A landscape with many peaks, sampled at points; each row gives a point and its height.
A climber steps from a point to the highest of its 2 nearest points, and stops where none of them is higher. Distance is the straight distance between rows; heights are no part of it.
j_239 (h 5.27): [ 24 -32   1 -30   6   4 -27 -10  44  15   8 -49 -46  -4   4   3 -21  34
  19   5 -15 -25   8  18 -17  19 -13  -2  -7  36  11 -20   8  -1  29  10]
j_727 (h 4.67): [ 14  57  18 -29  21 -15 -31 -14 -12  23  27  -8 -38  27 -53  -4  -3  -1
   7 -41 -10  14  -3  -2 -17   5 -10 -20  -5  33   5  -3  26  -7 -20  10]
j_620 (h 4.45): [ 36 -14  -3   7 -23  -7  55  -6 -11  26  19  22  64   9 -33 -38   8   3
  -7  13  17 -19   1 -35  46 -38 -12 -22  16 -14 -27  18  16   0  12   5]
j_292 (h 5.28): [  2 -19  -9 -27  17  10 -13 -38  23 -28  16 -34 -34  -2   9  -2   7  10
   4  10 -10   1  34 -22 -17  24 -33   8   8  22  -5 -16   4  21  -7  -1]
j_89 (h 1.96): [ -2   5 -16 -11  38 -10 -35  12  18 -25 -16  -6 -26  16  32  36 -16  20
   4 -35  -5  24 -53  44 -12  26  21 -58 -10   7   8 -63 -15  -1 -15 -23]
j_410 (h 4.65): [ 10   8   7  11 -19  -4  45  -1 -17   0   8  37  40  22 -34 -48   9 -23
   1   1  23   4  -4  -7  26 -23   0 -36  21 -14 -15  -9  20 -15   2  -2]
j_958 (h 4.57): [ 22  -7 -12 -27  22 -23  -5 -34  16 -22   1   9 -37  24   1 -12   0  21
  -5   6   2   7  32  21 -16  -2   3 -54  15  18 -22 -57 -12 -19  15 -11]
j_871 (h 3.51): [ 10  22  -8 -13   9  -7   2 -18 -20 -22 -10  29  13   5  10   7  -1 -24
  13 -19 -20  28 -29  11   0  -6  -4 -49  23 -38 -15 -38  -8  10 -22 -27]
j_230 (h 3.28): [ 26  20  -4 -22  15 -14  -8  -6 -19 -35 -22  40 -21  11 -20  11   5 -32
  11 -20  -7  21 -11  30  -3 -13 -15 -29 -16 -47  28 -23 -10  18 -15 -32]
j_147 (h 0.21): [ -5 -42   8   7 -21 -12  20 -13  26 -23 -11   1  41 -18 -24 -29 -35   6
 -37  26  -4  -9  33 -17   7   0  30  58   4 -16  -6  28  26  10  52  14]
j_424 (h 2.55): [  3  19   6  53  16  15  16  48 -21  27  34  -8  11  12  54  -4  30   6
  -1 -27  14   6 -33  11  -4 -22 -50 -19   6 -26   6 -10  -6  -5 -62 -11]
j_622 (h 2.91): [  4  -1  28  -9 -11  -9 -30  -1  -1  23 -18 -22 -31 -19 -12  22   0  35
  15  10  25 -17  32  32  13 -16 -21 -17 -38  -4   4 -38 -31 -20   0 -13]
j_894 (h 5.62): [ 25 -18  -4  -2  15  11  16  -8  23 -13  22  -5 -18  13 -42 -22  12  10
  14   5   7  11  23  -1   6   9 -34   0  -8 -34  10 -12  -8  17   2 -11]
j_468 (h 4.07): [  1  25 -24 -27  29   7  -4  -6  27 -18  18  15 -10  25 -15 -30  -2 -11
  18 -19  18  20 -22  -4 -14  50  13 -51   0  19 -20 -37  13 -20  -3  -6]
j_970 (h 3.85): [ -7  -9   5 -21  -7  11 -60  39  37  14 -15 -14 -35 -32   9  68 -12   6
   9  -7  -6  -3 -15 -11  -8  61  28  22 -19  28  22 -22 -18  13   0  13]
j_333 (h 4.81): [ 32   5   4 -19  -6  -1  25 -26  -8 -24 -14  45  17   9 -76 -28 -21 -20
   4 -13 -16   0  -2 -16  -1   7  18 -12   0  -2  -6  -4  33  22  28  -1]
j_776 (h 5.74): [-26 -26  -1 -13   1  -4 -10 -28   5 -25  -8 -31 -27 -27  31  19  24   1
  -1  39 -12   9  41 -25   1  30 -29  35   7  11  -4   2 -31  24  11   3]
j_844 (h 4.04): [ 15  12   0 -18   4 -13  23 -36 -30   5  18 -13 -36  26 -19   4  15  23
   0  11  -7 -25  61 -23 -11 -32 -13  12  17  36 -34  26  16  14   5  11]
j_837 (h 5.00): [ 40  29   4 -23   6  -1  20 -10  -8   2  20  16  29  19 -86 -24 -21  -4
  20 -35  -2  -3  -7 -30   9   5  15 -24  19   7 -26 -10  26  17  10   9]
j_219 (h 2.15): [  9   6   2   6  21   0 -24  31  10   4   7  -3 -21   6   3   4 -11  23
   3 -30   7  10 -24  39   2  20  -3 -46 -13  -8  16 -55  -5 -11 -10 -20]
j_921 (h 5.01): [-13 -32  25  25 -33 -10   7  41   4  51 -25   7  51 -29   3   8   4   7
 -12  16  17 -18 -12  12  29 -34   7  15  -2 -32  -5  -7 -26 -16  -8  -6]
j_20 (h 3.62): [  8  31 -15 -11  43  -1 -24   4  35  -5  43   5 -28  52 -24 -18  17  -4
  -3  -5   8  33 -18   5  -7  38 -10 -56  -6  16   5 -38   5 -13 -21  -7]
j_521 (h 0.99): [-12  32 -10 -47  -3  15 -22 -52 -23 -16  20   2  -5  -3  35 -17   5 -55
   7  18 -20  -5  15 -10 -14 -44 -29   9  -6  29   6  60  16   6 -28 -18]
j_459 (h 3.93): [-26 -27 -24  25   8 -17  -1  -4  39 -47 -23  24   7   1  52  -9 -17  -1
 -47  38 -20  27   2  44 -15  18  32  21  19 -12  18  -7   0 -14  31  -4]
j_473 (h 4.48): [ -1 -14  -8   5   1   6  16  11  -2  25  10  -6   4 -19  21  -6   4  20
  26   4   4 -19 -11   8  22  -5   0 -29  20  22 -25  -8  -1 -20  -5  -8]
j_720 (h 4.22): [ -4 -47 -15  -7 -35 -16  39 -42  18 -28   5  29  50  -7  -6 -54  -4 -22
 -14  56   8  -9  20 -23   0 -15   9   3  35  -7 -23  14  20   8  21 -11]
j_762 (h 4.93): [-33 -11  10 -12 -22 -20 -29  26 -13  28 -33   8  14 -38  39  74 -11   1
  -5  -8 -19  13 -23  -5 -19 -16  52   1  32  12 -14  -3 -22   2  -3  17]
j_701 (h 0.12): [  4 -25  -2  31 -16  25  -3  26  14  60  20 -30  41  -8  18 -20 -37  39
   2   1  10 -37 -39 -14  14   3  11  29   3  34   0  49  30 -29  23  18]
j_138 (h 6.19): [  6 -21  -4  -2  18  -3  12   9  27   2  17 -12  -6 -16 -15  24  25  21
  22  -1   4   5   9 -21   1  17 -32  -2  15 -30  -6 -22 -29  35 -11  -7]
j_314 (h 3.07): [  0  20  14   6  26   5 -48  40  30  23  37   4   8  35 -42   7  22   0
   4 -16  21  47 -27 -13  -9  34 -11 -33 -17  -6  13 -35   7 -13 -15 -13]
j_661 (h 4.21): [-14  15  -6  -9 -13  -5  19  -1 -15  -6  -9  11 -16  -7  -9 -13 -24  17
   7 -19  18 -26 -10 -16   6  33  48 -48   6  59 -39 -22  -3 -32  14   5]
j_601 (h 3.91): [ 10  28   1 -25  13   4  29 -42  -8  12  28 -17 -39  35 -31   8  27  23
  -1  -4 -29  -9  45 -31 -15 -19 -15  27  43  43 -20  25  22  45 -27  27]
j_146 (h 3.35): [ -3  25  18  12  -7  -5   2  13 -38   5 -14   3  -9  -4  12   7  21  -4
   1  -4  13   2  -3  31  10 -35 -18 -19 -35 -29  16 -15 -26 -22 -13  -8]
j_77 (h 5.13): [-10 -27  11 -16 -22  -5 -13  -2 -22  20 -42 -13  10 -56  42  56 -24  -1
   1  12 -26  -3  -7  -2 -15 -33  28   0  40   7 -30   1 -22  13  20  11]
j_915 (h 4.80): [-11 -16  17  14 -25   2   7  29 -16  30 -11   9  35 -31  26   7   9   5
   6  14  33 -21 -20   8  24 -31  -7 -32   6 -17 -13 -20 -27 -19 -16  -9]
j_30 (h 0.20): [  1 -43   6  18 -27   8  47  -3  11 -19 -33 -13  27 -28  -8 -28 -35  29
 -19  30   7 -33  20   7  16   5  26  31 -12 -16   3   9  11  -5  38   8]
j_60 (h 0.68): [ 23   6  -2   1 -12   9  10 -14 -20  17  28  -9  52  -5 -10 -27  -2 -32
  15  -8  -2 -18  -2 -25  11 -65 -35  28   7 -10  19  65  15  29 -20   6]
j_92 (h 3.72): [-24  -5 -15  37   9   9  43  15 -16 -22 -15 -25 -23  -3  49  -8  -6  33
  -8   9  -2 -25  11  13  16  26   1   5 -13  13  -4  14  -1 -29  -2   7]
j_340 (h 0.18): [-24 -33  10  52 -22   8  31  37   8  15 -21 -15   5 -26  -3  14  -3  55
  -4  11  26 -23  17  15  28  18  11  31 -27 -25  10  -4 -14  12  13  14]
j_420 (h 4.24): [-27   9   2  11  -9 -30  -5  -1   0 -18 -24  37  -9  20   0 -12  -7 -16
 -58  12   3  26  15  39 -10 -12  43  32 -28   1   9  11  16 -41  25   2]
j_64 (h 0.35): [ 13 -13 -24  36  17   3   9   5  31 -29  15   6  21  32   8 -19   2 -16
 -13 -14 -32  32  -9  19  -8 -19 -14  38  11 -49  49  45  12  19 -20  -1]
j_467 (h 3.98): [  5  46  -2 -31  31   2 -15   2   4  36  48 -24 -42  34 -18  12  15  25
  25 -29  -4   1   6 -20 -25  16 -15 -37  18  54 -26 -17  14  -4 -16  14]
j_288 (h 0.19): [ -3 -44  16  33 -19  -8  45   9  -7 -19 -30 -32  -7 -33  -9   4  -9  32
 -12   9   5 -28  31   1  28  22   3  46 -17 -34   6   7  -8  13  37   6]
j_625 (h 5.49): [  7 -35   6  33  -8   5  31   1  20 -13  10   5  30  23 -34 -56   1   4
 -22  35  27  -3  31   7  27 -14 -16  26 -20 -15  15  25  23 -19  22  -7]
j_108 (h 1.78): [-27   8  -8   1  28  12 -48  18  21  -5 -16   1  -2  -3  59  47  11 -10
   4 -12   1  17 -59  27 -14   8   5 -27  -2 -22   6 -48 -27   0 -31 -20]
j_132 (h 3.17): [  6   2   6  20  17 -18   9  28  24  -9  17  43  11  42 -68  -1  34  -9
 -25  -6  17  53   2   6  13  16  10   4  -2 -30  -7 -31 -12   0  12   4]
j_282 (h 4.05): [-16 -34 -14  19  -7 -19  14  -8  24 -41 -21  26  12  -5  35 -38   3 -10
 -21  36  -1  14  15  23  14   5   8  23  10 -31   4  -2  -7  -8   5 -16]
j_849 (h 4.30): [ 11  29  15  -4   2  -4  25 -32 -50 -42 -41  22 -37  -5 -33  11  -9  -6
  -2 -16 -11  -9  29 -11 -19   2  38  25 -26   6 -11   5   8  17  22  12]
j_512 (h 4.42): [  0  16   5  10 -10 -18  26 -12 -47 -14 -36  14 -35  -1  -9  23  -1   4
 -13  -9  -3  -8  23  11  10 -11  29   3 -15  -1 -22  -6 -17 -16  23   5]
j_214 (h 0.14): [ -7 -33   9  38 -24  27   5  42  15  60  16 -32  37 -26   2  -8 -15  43
   5  -9  41 -34 -23   2  33  10 -11  18 -10   2  23  15   8 -19   1  -3]
j_648 (h 5.80): [-18   3  18 -21 -27 -13 -19   6  -8  10 -20 -14 -38 -26 -11  45  23  15
   7  24   7  -9  37 -25   4  10  14  13 -25  20 -14 -18 -46 -12   6  21]
j_825 (h 4.66): [ 50  16  -7   0  10  10  54 -34 -31 -59  -6  23  15  29 -66 -36 -37 -13
   5 -28  -7 -10   8 -24   6   6  11   6  -7 -18   4  16  45  36  17   2]
j_100 (h 6.05): [ 13 -26  15   9  10   5 -10  36  -2  17  -7 -24   8 -22  25  69  20  23
  16 -11  -5   0 -10  25 -24 -36 -21  14  13 -29   6 -15 -32  36 -13  -8]
j_676 (h 3.45): [-11  -1  -6   9  14  19 -15  28  23 -38 -12 -16 -27  -5 -22  19  -6  15
  21 -21  11   1 -23   1  13  81  14 -10 -41  -3  14 -50   0  -7   0  -8]
j_182 (h 2.97): [-25  34  16  32   8   4  -6  45 -19  35  28 -15   7  17  71 -18  40   8
  -5   6  31   0 -26  10  16 -19 -45 -35 -21   0   5 -19 -24 -37 -41 -18]
j_461 (h 3.80): [-29 -15 -27  21   5   7  48 -21 -14 -52 -19  -6 -15  -2  38 -27 -12   8
 -12  11  -1  -9   2   6  -2  34  35  12  -2   8 -16  13  16  -9  27  -1]
j_753 (h 3.10): [ 17  10  20  14   0 -20 -14   6 -31  20 -18 -16 -45   6  27  14   6  23
   1  17  15  -8  30  42   7 -49 -20 -26 -44 -18  16 -30 -36 -19  -5 -22]
j_790 (h 5.42): [ 27  44  -2 -38   0  -3  -2 -20 -11  23  35   8  -3  10 -61 -11 -17  -8
  15 -43 -11  -2 -12 -16 -25   3   6 -15  10  34 -15 -15  42   3   1  17]
j_296 (h 1.21): [-14  39 -26 -30  27  23 -20 -54 -11 -32  36   7 -10  13  47 -34  25 -60
   3  13 -13   6  10 -13  -6 -26 -39 -18 -10   6  18  34   4   8 -49 -19]
j_508 (h 2.40): [ -7  29  18 -14   6   1 -52  23  -4  31  10  -7  -1  -1  24  15   2   1
  -2 -10  25   0 -29   7   3  16 -11 -55 -15  10  -3 -51 -17 -34 -18 -32]
j_897 (h 4.74): [  8   2   9  -6  -7  -5 -37  -8   7  13  -2 -17   7   9  -1  -3  -6 -25
  -8   8 -15  -2  22  21 -19 -38 -25  54 -14   1  42  61   8 -12   8   0]
j_906 (h 6.75): [ 13 -42  10  15   6  -4  -2  23   6   5 -13 -20  -7 -17 -18  59  23  33
  20   1  13  -5  29  -1  -5  -6 -31  20   0 -48  -2 -30 -40  53  -7   1]
j_631 (h 3.99): [ 17  24 -10 -24   9 -11 -16  -6 -25   1  -1  18  -9  -3  33  10   3 -17
   9 -17 -12  12 -42  13 -10 -22   8 -73  18   4 -23 -42 -14 -10 -24 -19]
j_629 (h 3.01): [  3  -1   9  25  15  -6  -2  52  35   8  22   8   3  24 -41  12  29  15
   0 -21  27  39 -13  11   9  34 -19 -18 -17 -37  17 -38   0   5 -16  -6]
j_4 (h 4.59): [  4 -15  16 -19   7  -2 -58  23  51  36   9 -14 -10  -9 -33  32 -11  21
  16  -8   3  12 -16   7 -13  18  -9  -1  -6 -10   7 -19  -3  11   5  -4]
j_793 (h 4.26): [ -6   0   2   2   2  13 -26 -13  -7   5  11 -28 -13 -15  21  -6  -8 -16
  15   7  -1 -22  14   2   1 -25 -37  30 -33   1  23  47   5 -13 -14  -7]
j_856 (h 0.22): [ -6 -42   4  24 -18 -21  24  10  30  14  -3  11  51   4  -7  -9  -6  12
 -41  27 -14   1  21 -12   5  -7  31  55  23 -16  -6  43   9   3  31  25]
j_70 (h 1.55): [-15  37 -28 -35  29  20 -11 -30  14  -3  54  12  -4  24  31 -17  42 -42
   4  18  -5  10   0 -29  -3 -13 -43 -19  16  26  -3  30  13  21 -60 -14]
j_83 (h 3.31): [-16  -8   7  16  -3  -3   1  37  12  -3 -13  10 -23  -9 -36  17  -2  20
   7 -27  27  15 -17  -4  13  70  26 -12 -24 -13  -2 -38  -9   1  10   8]
j_212 (h 4.55): [-14  13  17  29 -23 -20  23  20 -55  -6 -58  25 -17  -8  -4  53  12  10
 -17  -6   0   5  15   0   6 -13  40  18 -15 -24 -25 -20 -33  -1   8  26]
j_744 (h 3.76): [  7  36  -2  -8  11   1  -2 -23 -30 -35 -18  29 -10  18 -42 -13  -3 -25
   1 -34  -3  28 -11  12  -8   4   1  -5 -27 -15  24  -4  17  -4  -5  -1]
j_105 (h 0.46): [  1  32  -3 -11   3  13 -28   0 -19   3   6  -6   6 -21  -3  13  -4 -30
  24 -48 -26  15 -43 -15 -20  25  -4  22  -5  -3   9  13  10   3 -15   8]
j_177 (h 4.92): [  2 -21 -11 -31  14   6 -25 -23  22  -2   2 -43 -50 -16  39   7  -1  30
  26  26   1 -31  14 -11   3  32 -10  -8   1  33  -7 -17 -11  -2  10   6]
j_842 (h 3.47): [ 14  14 -13 -40  28  15 -54 -23  24  16  35  10  -1  -5  45   6  -6 -35
  21   7  -2  18 -42  -7 -10 -20 -33 -54  19  -2   2 -23 -10   9 -43 -23]
j_766 (h 0.44): [ 32   4 -17  30  20  17  20  -5  28 -16  37  18  30  53   1 -42   8 -22
 -21  -4 -12  28 -12  -1   6 -24 -27   8  25 -35  44  43  19  29 -24 -13]
j_643 (h 0.56): [ 28  21 -14  12   4   8  -1  -6  -9   1  35  15  43  31   8 -40   3 -29
 -12 -18 -20  14 -29 -10  -4 -50 -34  14   8 -20  42  52  15  18 -42   5]
j_990 (h 4.40): [ -1  27   4  10 -15 -35   0 -25 -26 -15  -1  45  -1  49 -16 -12   2 -19
 -39  18 -14  19  31  24 -14 -50  26  15  -2  16  -8  25  13 -16  26   3]
j_43 (h 2.68): [ -3   5  23 -19   2  -9 -51  32   8  28  -3 -19 -12  -9  16  25   9  18
   7  21  28  -2   4  25  19  -7 -33 -44 -26 -20   6 -61 -40  -7 -15 -30]
j_709 (h 0.31): [ -7  28  -7   0  32  29 -32  20 -17  11  10 -12   1  -3  27  34   7 -24
  14 -59 -20  19 -64 -20 -33  25  13  13  14   4  20   8   5  17 -41   5]
j_23 (h 4.69): [ 20 -24   9  -8 -11 -34   7 -41   8 -16 -15  16 -25  22 -29  -7  -9  34
 -48  21 -12   3  49   9 -16 -15  34  17  23  25 -14 -12  16  -2  65  19]
j_912 (h 4.35): [  9  12  -6 -21   6 -15  -1 -21  10 -23 -17  11 -26   7 -11  -3 -17   7
   5 -13   2   8   6  19  -5  30  30 -33  -1  32 -16 -31   5 -14  26  -5]
j_656 (h 0.67): [  6  47 -13 -31  14  14  30 -36 -53 -41 -18   8 -24   2 -22  11   6 -29
  20 -29 -37  -3  16 -20 -24   8  -7   4  11  -7 -10  17  16  42 -17   9]
j_633 (h 3.75): [  6   0  20   5 -16  14 -20   8 -17  26  -9 -31   6 -23  21  -1  10 -19
  13   5  14 -12 -13  11  20 -30 -43   9 -28 -23  28  11 -13 -13 -19 -26]
j_675 (h 4.13): [ 22  43  12 -19   4  -3   1 -35 -54 -39 -30  25 -16  20 -35 -13 -26 -28
  -1 -17 -12  -4   5   6 -21 -23  18  19 -25  16   8  31  37  20  19   8]
j_954 (h 0.15): [-20  29  -5  26  30  24 -32  42 -15  22  28  -7  19  14  29  31  30  -2
   4 -41  -6  34 -59 -16 -13  18  -1  -3  12   6   7   8  -1  -4 -38  -1]
j_587 (h 4.76): [ -3 -33   9   1 -14 -22   8 -17  22  -6  -9 -12 -28   1  -7 -16 -26  49
 -26  24  -9 -22  38  12 -16  18  34  20   2  52 -17 -12  25 -29  50  17]
j_165 (h 6.14): [-16 -10  11 -22 -13 -20 -22 -27 -11 -17 -32  -8 -30 -15   4  38  18 -10
  -8  26  -7  10  52 -12 -12  -1   6  23 -11   2 -15  -4 -35   3  23  18]
j_78 (h 5.04): [  0  11 -12 -20  31  14 -38  -9  -4  16  21  -3   1  -5  72  23  -6 -15
   9  -8 -13   5 -57  -3 -21 -16 -15 -60  22  10 -11 -12 -16 -10 -37  -8]
j_800 (h 5.52): [-13 -12  13 -30 -36  -4  -9  13  -6  23 -21   7   5 -45 -27  29  -1 -10
   6   7   6 -15  11 -38   8   8  21   2   0  10 -25  -4 -21   0  12  13]
j_438 (h 4.97): [ -6   2   0   8 -18 -11  13   2  -4 -11 -39  40  17  -4 -29 -32 -20 -21
  -7  -1  25   0  -5  30  24  23  45 -31 -31  -4   0 -36   0 -31  21 -12]
j_979 (h 2.25): [-24   3   3  38   5  18   3  51 -19  25  19   0  35  -4  65   6  33  -6
  23 -12  28  -6 -65  -3  15 -15 -25  -9  17 -37  -4 -14 -20   2 -54  -9]
j_158 (h 0.58): [  1  40 -19 -17  22  31  16 -22 -27 -17  10 -15 -11  -5 -19   2 -12 -30
  26 -52 -36   2 -26 -29 -19  27  -4   3  14   3  -2  29  16  38 -24   2]
j_150 (h 4.19): [-23  -6 -17  21   2  41  11  21  15 -18  -3 -13  20 -15   8 -20 -10 -24
  18  -7  11  -1 -13  -8  24  59 -10  33 -27 -31  29  42  16  -7  -4  -1]
j_197 (h 0.08): [ 17   1  -5  12 -17   5   0  -6  -1  43  25 -30  35  15  -3 -40 -27   8
 -13   1  -2 -32 -11   4   1 -35  -1  24   7  43   9  60  45 -18  12  26]
j_626 (h 0.76): [ 17   0   6 -24 -13  -2  -2 -21 -22  20   3   5  34 -28  -4   8   4 -29
  10   6 -16 -11  -8 -26   0 -50 -13  20  30  -5  -5  39  -4  12   0  -1]
j_946 (h 0.17): [-19 -18   0  37  10  16  10  46  10  33   3 -47   2 -24  14   8   8  38
  16  13  28 -34  -4   4  22  23 -29  24 -16  -4  23   9 -12  -1  -4  -5]
j_440 (h 0.75): [  9  31   1 -46  -3  15  17 -50 -52 -22 -11  -1 -24 -10   1   8  -2 -33
  26  -2 -33 -28  31 -20 -24 -20 -11  12  25   6 -11  28  10  33  -7  -9]
j_989 (h 5.25): [  6  -1  10  10 -27 -16  -3 -22  12  -9   9  10  -1  35 -22 -55  -8   9
 -21  31   9  -9  30  27   3 -40  -6  20 -33  19  22  39  26 -35  21  -8]
j_18 (h 5.33): [ -5 -18  21  -8 -30 -13  12   9 -49   8 -50  -4   3 -52  23  56   2 -12
  10  -1 -16 -21   6 -15   4 -29  11   8  10 -23 -21   5 -42  18   4   6]
j_32 (h 3.63): [  2  41 -10 -16   9  10  31 -21  -8  19  51  -4  -4  30 -13  -7  39  -1
   5 -12 -16   4  18 -35 -10 -19 -18  -8  46  46 -15  22  32  30 -43  20]
j_341 (h 5.24): [ 12 -11  -4   9   7  -3  25 -11  12 -13  18   2  14  19 -41 -45  11 -10
   8   3  13 -10  32 -10  17   0 -27  12 -19  -2  15  25  24   1  12  -2]
j_804 (h 4.86): [  5   6  -6  20 -27 -10  38   0 -28  -4 -21  51  30   2 -28 -30 -18  -7
  -6 -13  25  11 -18   6  20  -1  40 -42  -4 -17 -26 -28  16 -26  19  -9]
j_220 (h 0.24): [  9 -40 -14  10  -9 -22   7  -5  47   6   5  27  52  11   2   1  13 -17
 -30  23 -21  30  -3   0  -7 -14  23  25  42 -20 -14  24   5  26   7  14]
j_479 (h 2.03): [-38   4  -5  16   9  12 -33  38 -11   7  -3   6  18 -33  74  28  14 -20
  16  -9  10   8 -61   8  -1  -4  -4 -24   5 -28  -7 -32 -30   1 -43 -22]
j_392 (h 3.64): [-18  -5  -7  -2  -7  21 -33  25  44 -15 -15 -15 -45 -14  -9  33  -1   8
  12   0  -3   2 -11 -19  13 104  23  25 -39  20  11 -22 -17   8  17  16]
j_447 (h 4.15): [-13 -35  -9  16 -10  -7  41  -9  15 -34   4  33  25   5 -14 -49  17 -17
 -14  36  11  16  21 -20   6   8   7  25  22 -17 -19  13  -7  10  13  -2]
j_54 (h 5.57): [-14 -12  25   9 -23   0 -13  42 -29  31 -22 -25  -5 -35  25  63  22  23
  15   2   4 -18   5   1  -1 -31  -4  13  -7 -15 -17  -6 -58  25  -8  -2]
j_687 (h 3.84): [-38 -23 -23  16  21  -1  24 -22  12 -68 -28  14 -13   0  50 -12 -12   2
 -30  21 -22  23   0  26 -12  46  43  14   9  -1  -8  -3   2  -8  26   8]
j_361 (h 2.19): [ 12   5 -19 -26  23  10 -27 -33  25   5  58  25 -10  15  43 -26  13 -43
   9  22  -8  12 -16 -19 -10 -52 -46 -38  42  -1   6  15  -1  27 -47 -12]
j_827 (h 4.72): [-46  -7  10  12 -15 -20   5  33 -15   2 -40  17   7 -20  26  75  13  10
  -8  -3  -5   4   1  11   3   5  48   8  11  -6 -21 -29 -46   0  -2  21]
j_256 (h 4.41): [  5  -8  -1  10 -11  18  17   8   1 -21 -19 -17  18 -25 -26 -25 -47  -8
  14 -28   0 -16 -17 -13  13  49  -1  27 -27 -30  22  25  35   6  21   3]
j_802 (h 5.18): [-23  10   0   5 -34  -1 -21   6   7   7 -30  21   4 -17  -5 -10 -18 -15
  -3  -3   6   6  -9   5  17  33  41   2 -20   9   7  -5   4 -37   9   6]
j_879 (h 4.18): [-13  -5  17  -4  -2  13 -64  57  42  34   6 -28 -14 -14 -23  52   8  23
  22 -18  27  17 -31  -2  -5  62   4  -5 -26  13  18 -28  -9  -3  -5   1]
j_387 (h 3.46): [ 14  36 -13  -1  41  10  14   1  12  21  58  -1 -24  43  -7 -12  36  15
   8 -25 -20  15 -14 -16 -16   9 -24 -35  38  42  -5   6  19   8 -35   9]
j_602 (h 3.25): [-11  -2  18  23   5 -13  29  22   1  -3 -12  25   4  15 -62  -1  16  12
 -12 -12  24  17  12 -13  25  27  15   5 -19 -21 -17 -17  -7  -4  17  10]
j_364 (h 3.32): [-23  23  -5  35  17  17  27  26 -20  10   9 -14 -19  16  73 -22  31  15
  -3  26  33 -20  -9  29  30 -10 -33 -41 -20  -2   9 -17 -24 -31 -25 -15]
j_679 (h 5.36): [-13 -11   6  -6 -45  -6   0  13 -13  22 -31  15  11 -32 -22  -1 -26  -9
  -9   8   7 -25   4 -13  10  15  42  18  -4   9  -5  19   9 -25  24  24]
j_685 (h 4.87): [ -9  -3   8   1 -12  -9 -20 -13  15  25   3 -17 -17  14  14 -15 -28  33
 -12  13   1 -19   9  24  -9 -13  21  20  -6  62   1  14  10 -50  37   8]
j_193 (h 3.60): [-17  22 -17  19  14  10  40  -6 -35 -14  -3 -25 -34   9  42 -16  20  26
  -5  11  13 -17  22  19   9  -4  -4 -22 -19  10  -9  -7 -19 -27   0   1]
j_304 (h 4.91): [  0 -23   1 -31  14  -6 -25 -58  31 -47   1 -10 -42  17  13 -20   1   4
  -4  29  -9   1  49   1 -16  18 -19 -15  11  27 -11 -39 -16   6  13  -6]
j_731 (h 4.54): [ 33   5  -6  -3   2  19  70 -17 -21 -34 -16 -17  20  -4 -45 -37 -50  -2
   9 -22  -7 -18  -3 -25  12  26   2  12 -11 -22  16  24  39  26  15   6]
j_949 (h 3.95): [-24 -13 -10  14  -9  17   0   1   0 -28 -26 -23   1 -42  28   7 -19 -30
   8  10 -12  -2   3   6   2  24 -11  51 -27 -46  28  38 -11   8   1  -7]
j_704 (h 4.31): [ 34 -47  -7  -6 -27  -7  52 -16  14   8   0  18  73   7 -16 -45   0  -7
  -2  44  13 -11  17 -25  17 -24 -10 -11  40 -20 -18   9  10  15  25 -13]
j_27 (h 5.26): [ -5 -25  23  -5 -35  -7 -33  36  20  53 -23  -4  33 -36 -22  36  -8  -3
  -1   5  16  -4  -7  -7   8  -5  11   8   1  -5   0 -25 -18  -8   5   9]
j_397 (h 4.58): [ 11 -12   6  -5 -11 -40 -12 -29  -1  -3  -6  26  -5  38 -16  17   0  14
 -49  26 -25  11  44  21 -29 -44  29  28  25  22 -17  16   4 -12  46  23]
j_611 (h 0.06): [  9 -17  -9  -5  -7   3  12 -16  26  11  34 -20  29   8  -1 -51 -19   1
 -10  22  -5 -14  15  -3   0 -40  -3  33  23  42   6  66  38  -9  17   2]
j_90 (h 4.20): [ 12  10  -9   2 -11  -8  29 -19 -13  13  12   4   1   5 -14 -11   5   2
   1   0   5  -8  27   0  -3 -26   4 -17  17  33 -11  15   3 -14  -1   6]
j_34 (h 0.28): [  4 -32 -24  24  26   2  14  12  43 -19  23  -2  39  18  19   2 -11 -11
 -18   8 -39  32 -14  -3 -15  -1   3  42  32 -28  20  44  23  33   1  12]
j_542 (h 5.07): [  5   0  19   9 -17 -16 -23  -7  -6  21   1  -6   5  16  -8 -23 -17  -2
 -27  14  -1  -9  30  38 -10 -45   7  37 -23  29  28  45  23 -41  31   9]
j_305 (h 0.85): [  3  19  -9 -50  -7  11 -15 -29 -28   2  -4   1  -1 -29  16  12  -8 -41
  24  -3 -30   0  -1 -24 -23 -31 -24   7  30   4 -11  42   1  25 -17  -2]
j_185 (h 4.98): [ 15 -43   4  -6   7  12 -39  13  52  40   8 -41 -11 -32   5  34 -23  33
  19   4  -6 -21 -12   5 -19  26   5  16   6  23   5   1   2  21  20  17]

For each start below, name the point where the climber stops.
j_629 -> j_239
j_214 -> j_305
j_220 -> j_305
j_230 -> j_906
j_150 -> j_790
j_508 -> j_625
j_397 -> j_625

Call two points neighbours if one is among the 2 nearest of the other. Go from one point of each pair to the other, from neighbour to neighbour, staying as high as possible. Name the lowest point that can't be avoided.
j_800, j_78 -> j_230
j_790, j_625 -> j_949
j_239, j_800 -> j_177
j_906, j_625 -> j_341
